A landscape with many valleys, sampled at points; each row gives a point and its height.
A ball rolls from a point to the lowest of its 2 nearest points, and stops where none of them is lower. Distance is the straight distance between rows; heights are no part of it.
J255 (h 527): [111 137 144 108 153 138 154 155  66 120 107 182 128  69 127 129 116 141
 106 115 140 135 147 119  82 153 100]
J828 (h 311): [117 156 143 138 162 152 103 156 141 135 164 157 145 166 110 148 108 107
  86 116 156 157 125 128  81 161 104]
J259 (h 493): [ 90 144 104 126 150  74 114 146 132 148  32 101 138 116 136 133 119  74
 168 106 185  92 111  75 121  89 143]
J359 (h 496): [135 148 100 120 107 149 117 129 133  92 117 172  81 162 120  86 150 148
 200 111 151  99 151  72 111 118 117]
J246 (h 116): [107 117  76 125 159  85 101 113 155  98 103  92 139  79  82 139 149  73
 115 123 169 130 115 151 133  62 182]
J5 (h 479): [113 108 139 118  95 131 173  88  97 135  69 124 120  80 107  99 125 117
 116  87 150 105 135 149 172  72 130]
J520 (h 406): [117 126 133 136 121 118 116 103 110 167 107  90 128 117 120 109 150 138
  92 161 109 134 122 133 146 158 135]
J33 (h 670): [118 140 104 112 137 111 128  96  98 102 172 113 140  72 109  78 169 141
 162  81  95 132  99 144 136 116 153]
J568 (h 498): [115 128 116 107 116  80 106 148 106 148  90 120 127 123 148 139 130 109
 128 117 131 102 109  66 120 128 102]
J903 (h 526): [122 132 108 125 122 139 129 142 105  96  73 162  88 107 137  99 116 169
 165 144 165 107 181  79 104 122 117]
J194 (h 451): [138 136 195 153 106 116 169 148  92 120 121 147  97  70 178 143  92 160
 112 123 108 183 168 150 125 152 123]
J513 (h 250): [ 83 106 102 138 137  68 136  95 113 135  86  77 161  75 118 108 138  94
 146 106 149 141 101 151 148 121 174]
J487 (h 247): [137 106 105 116  92 130 136  94 130 172 111 158 140 192 124 107 189 104
 171 110 112 132 101 136 160 145 123]
J905 (h 334): [ 97 101  99 153 128  80 191 117  58 109  88  91 147  63 119  99 130 148
 166  90 141 117 102 142 133 141 156]
J381 (h 459): [104 151 100 132 151 103 116 143 156 130  94 150 138 154 119 117 132  85
 179  71 181 114 121  97 110  79 150]
J604 (h 382): [100 138 147 143 116 130 159 117  92 150 103 144 129 137 131  78 169 155
 175  72 152 159 135 148 145 161 131]
J162 (h 599): [113 113  69 139  92 122 155  96  96 117 106 142 104 118 120  95 174 157
 191 138 124 113 122 109 111 170 157]
J404 (h 610): [114  82 199 104 137 152 145 123 123 111 133 131 157 143 126  96  74 156
 104 183 136 118 134 119 112 199 127]
J15 (h 495): [137 134 149 129 137  99 144 159  80  87 125 174 110  39 158 143  98 138
 129 116 116 167 156 131  92 124 126]
J57 (h 52): [127 150 153 135 120 129 100 149 184 183 125  96 130 169 111 175 103  95
  52 147 121 104 120 124 127 149 129]
J981 (h 690): [135 157 120 115 174 115  83 118 124  81 186 109 142 102  89  97 172 131
 136  97 118 174  94 175 147  95 135]
J336 (h 322): [135 154  96  86 181  82  57 165 129  74 128 128 115  86 108 153 121  83
 126 111 142 137 126 119 144  45  87]
J222 (h 709): [140 170 107 115 144 137  67 125 136  86 189  96 118 134  77 122 142 130
 105  94 139 158 101 132 136  90  79]
J490 (h 391): [112 161 140 151 143  70 140 140 106 138 117  86 122  74 166 117 135 141
 166  77  85 167 124 125 135 142 156]
J585 (h 240): [ 87 160  78 135 143  88  80 106 152 118 124  54 129  69  81 150  96  66
 114  90 145 138 118 138 121  77 138]
J184 (h 293): [152 162 184 129 117 173 100 146 140 131 178 134 109 134 121 161 105 144
  60 185  97 180 150 165 124 181  90]
J133 (h 339): [ 89 132 144 137 149 133 118  94 129 176 121  94 164 153 114 102 152 112
 105 122 138 151 112 164 149 146 139]
J480 (h 578): [129 141  65 157 141 130 135 119 125 128 116 161 108 121 133 115 176 161
 177 145 114 162 152 140 104 156 155]
J911 (h 242): [161 168 125 126 187 104  72 148 164 107 121  96 113 119 122 153 123  93
 109 121 113 144 136 117 155  47 114]
J188 (h 470): [100  77 136 137 105  98 180 112  85 170  63  72 160 112 129 118 137 141
  99 164 124  97  89 136 149 185 158]
J732 (h 248): [133 129 181 103  70 148 119 116 157 183 177 124 137 184 121 121 135 148
  93 128 115 123 116 153 144 186 132]
J408 (h 169): [ 98 152 102 104 113 114 109 125 131 128  90 111  89  89 151 156  89 102
 156 111 147  54 161  74 133  41 103]
J305 (h 525): [138 108 127 129 148 136 128 121 119 127  85 166 136 114 163 141  74 115
 126 164 109 131 168 118 132  98 108]
J427 (h 145): [136 103  68 150 101 127 130  89 164 132 187 123 153 138 121 144 145 106
 129 116 111 124 106 168 116 102 182]
J858 (h 314): [121 139 167 136 137 109 132 134 116 117 177 148 145 130 164  95 171 145
 167  85 139 181 135 182 162 126 163]
J420 (h 243): [133 109 115 136 144 141 119  82 175 158 175  88 172 181 120 129 157  91
 105 125 124 148 106 192 170  96 137]
J816 (h 357): [137 132 161 135  77 148 175 122 126 173 129 176 116 116 145 128 137 129
 113  94 110 133 146 173 144 115 156]
J426 (h 569): [ 73 119 150 184 144 134 145 116 127 177  96 112 157 162 141 104 113 156
 132 175 171 172 164 180 137 208 155]
J820 (h 468): [175 131 111 102 119 138  99 120 119  80 144 154  95  82 123 134 140 141
 119 158 101 119 138 114 136  74 114]
J304 (h 513): [146 116 205 129 141 116 151 166 109 146  76 138 111 110 157 129 109 168
  99 180  95 145 162 118 144 178 118]
J431 (h 236): [157 163 159 151 152 125 116 139 161 106 172 131 111 108 153 135 137 135
 132 105 112 166 148 168 139  87 183]
J545 (h 368): [133 107 110  94 122 155  94 135 150 101 151 146 115 142 163 165  78 129
 117 194 144  50 153  78 109  99  89]
J996 (h 432): [145 137  92 105 121 177  82 149 151 107 153 160 108 206 104 139 120 131
 129 135 171 102 140  96 113 106  59]
J170 (h 387): [ 95 147 129 122 163 132  76 149 125 122 121 148 141 143 106 142  90  92
  83 133 168 134 131 109 112 119  71]
J153 (h 570): [116  85 181 128 115 128 178 117 112 113 124  90 145 135 169  86  80 164
 147 117 136 108 119  87 108 188 137]
J777 (h 259): [ 94 141 184 148 144 156 113 125 154 162 141 117 157 141 101 176  53  68
  38 160  97 102 138 134 125 159 105]
J202 (h 384): [111 108 169 133 118 172 133 108 153 140 132 146 149 134 103 155  49 106
  50 194 123  82 152 146 116 139 125]
J587 (h 332): [ 97 174 117 133 141  84 111 128 111 138 138  81 129  53 117 142 104 100
 117  80  89 140 121 123 110 126 132]
J877 (h 176): [166 125  84 115 108 109 115 103 154 119 149 142 123 180 115 126 201  89
 192  89  80 123  91 133 160  88 132]
J594 (h 417): [191 128 104 145 178 145 117 172 173 111 197 107 146 206  99 183 177 125
 123 119 110 161  68 154 154  74 134]
J387 (h 274): [143 160 181 150 140 158 102 105 149 134 181  89 113 112 125 142  98 132
  64 160  84 150 147 150 133 140 124]
J500 (h 469): [156 131 125  89  85 182 124 133 140 120 130 189  95 192 115 101 155 147
 167 138 144 107 144  93 113 152  91]
J335 (h 507): [ 80 115 153 172 122 127 188 125  76 168  69  90 143 131 140  99 131 193
 134 158 153 165 158 181 161 215 125]
J94 (h 441): [ 96 104 177 150 122 115 181 153  72 146  80 126 135 149 148  88 148 183
 162 108 162 162 135 145 147 212 108]
J725 (h 419): [121 107 156 149  55 138 193  97 114 175  80 114 119 126 145 113  99 145
 129 100 114 101 141 144 172 128 127]
J674 (h 326): [148 136  98 190 133 163 119 142 192 124 204  81 129 187 107 185 121 137
  84 146 135 167 123 175 127 111 143]
J163 (h 447): [198 142 107 120 165 146 117 190 172 111 178 155 129 189 120 173 165 112
 137 109 108 119  84 110 111  81 136]
J917 (h 428): [ 89 137  89 142 131 122 139 112 110 128  88 156 144 128 105  78 129 121
 192  68 182 143 130 132 113 119 139]
J615 (h 566): [137 100 181  96 158 148 124 158 105 105 109 152 132 115 142 133  81 155
  94 214 123 145 157 107 100 196  92]
J851 (h 555): [138 135 100 138 146 140 126 156 126 115  94 172  91 110 145 121 141 172
 159 173 140 156 174 101  86 166 132]
J870 (h 472): [115 104 136 135 124 146 135 117 142 150  61 148 129 121 130 154  54 110
  87 201 125  91 178 130 142 108 120]
J593 (h 494): [163  92 129 100 118 113 147 146 121  87 152 208 125 136 148 121 167 110
 173 116 119 110 108  94  94 132 159]
J343 (h 96): [134 149 163 143 163 137  95 117 162 103 134  95 108 105 107 125 127 118
  74 141 143 136 142 148 159  77 154]
J314 (h 471): [196 131 101  94 128 132 119 166 150  87 196 182 119 152 147 156 167 118
 172 117  93 124  91  91  83 121 136]
J459 (h 286): [100 123  95  92 126 147 119 121 120 138  92 139 119 118 171 160  93 126
 150 170 146  12 154  64 116  89  91]
J676 (h 563): [164 102 159 116 128 127 167 128 126 126  70 185 126 138 164 104 119 127
 163 118 121 117 153 110 154  83 127]
J144 (h 215): [125 158 136 165 155 162 102 154 179 155 156 109 144 201  93 165 111 111
  63 141 154 151 121 150 116 145 109]
J321 (h 407): [121  71 105 161 109 111 232 127  52 125  52  78 156  98 140 118 108 159
 135 135 148  80  87 122 125 183 138]
J456 (h 304): [158 104 128 114  56 135 149 115 125 175 129 195 112 160 143 135 162 123
 136 120 102 140 122 150 147 144 120]
J845 (h 590): [166 128 169  82 149 156 130 125 131 142  99 139 130 150 137  85 127 118
 134 120 105  83 128  87 159  83 110]
J597 (h 106): [157 135  59 128 118 108 127 120 167 102 194 140 136 136  99 142 168 100
 171  76 101 117  89 160 123  70 179]
J403 (h 651): [133 103 130 114 106 119 151  87  99 109 195 107 143  97 145  83 189 165
 169 120  84 128  99 140 143 155 172]
J646 (h 380): [163 116  76 178 130 147 124 153 201 126 175  92 114 200  87 195 162 124
 106 118 141 145  97 157 150  68 144]
J984 (h 138): [154 136 177  87  90 168 125 144 168 172 155 125 124 173 125 143 110 162
  96 173  90 127 134 135 113 198 100]
J611 (h 456): [140 124 107 116 114  86  88 111 143 151 120  76 113 112 128 137 158 112
 102 144  93 121 103  95 153 125 133]
J926 (h 381): [122 142 143 138 124 142 137 123 130 134 173 139 133 119 153 122 104 132
 139 112 120 172 136 133  76 173 126]
J260 (h 532): [109 116 133 113  98 118 159 121  80 146  97  93 138 102 151 117 101 142
 130 110 115  91 101  71 110 168 101]
J805 (h 429): [170 110 141  84 133 165 108 123 118  70 159 155 113 110 140 116 114 155
 121 184 123  97 138  91 110 117 112]
J62 (h 626): [ 99  86 113 137  95  97 179 107  89 107 167 120 144  96 153 106 182 168
 168 134 135 129 114 144 106 198 191]
J137 (h 455): [116 156  75 122 142 154  66 160 137 104 173 132 120 169 107 187  95 112
 101 128 178 110 131  98 105  90  38]

Where does a ball stop that starts at each point below?
J820 -> J408
J33 -> J996
J314 -> J57
J568 -> J597
J851 -> J996
J188 -> J597
J676 -> J57
J137 -> J57

Call two points neighbours if one is among the 2 nearest of the other. Go from one point of each pair to the other, from neighbour to neighbour, staying as low as possible. Name the highest point that can't be avoided.
J246 and J343 -> J188
J343 and J597 -> J456
J996 and J57 -> J137
J984 and J343 -> J184
J408 and J996 -> J305
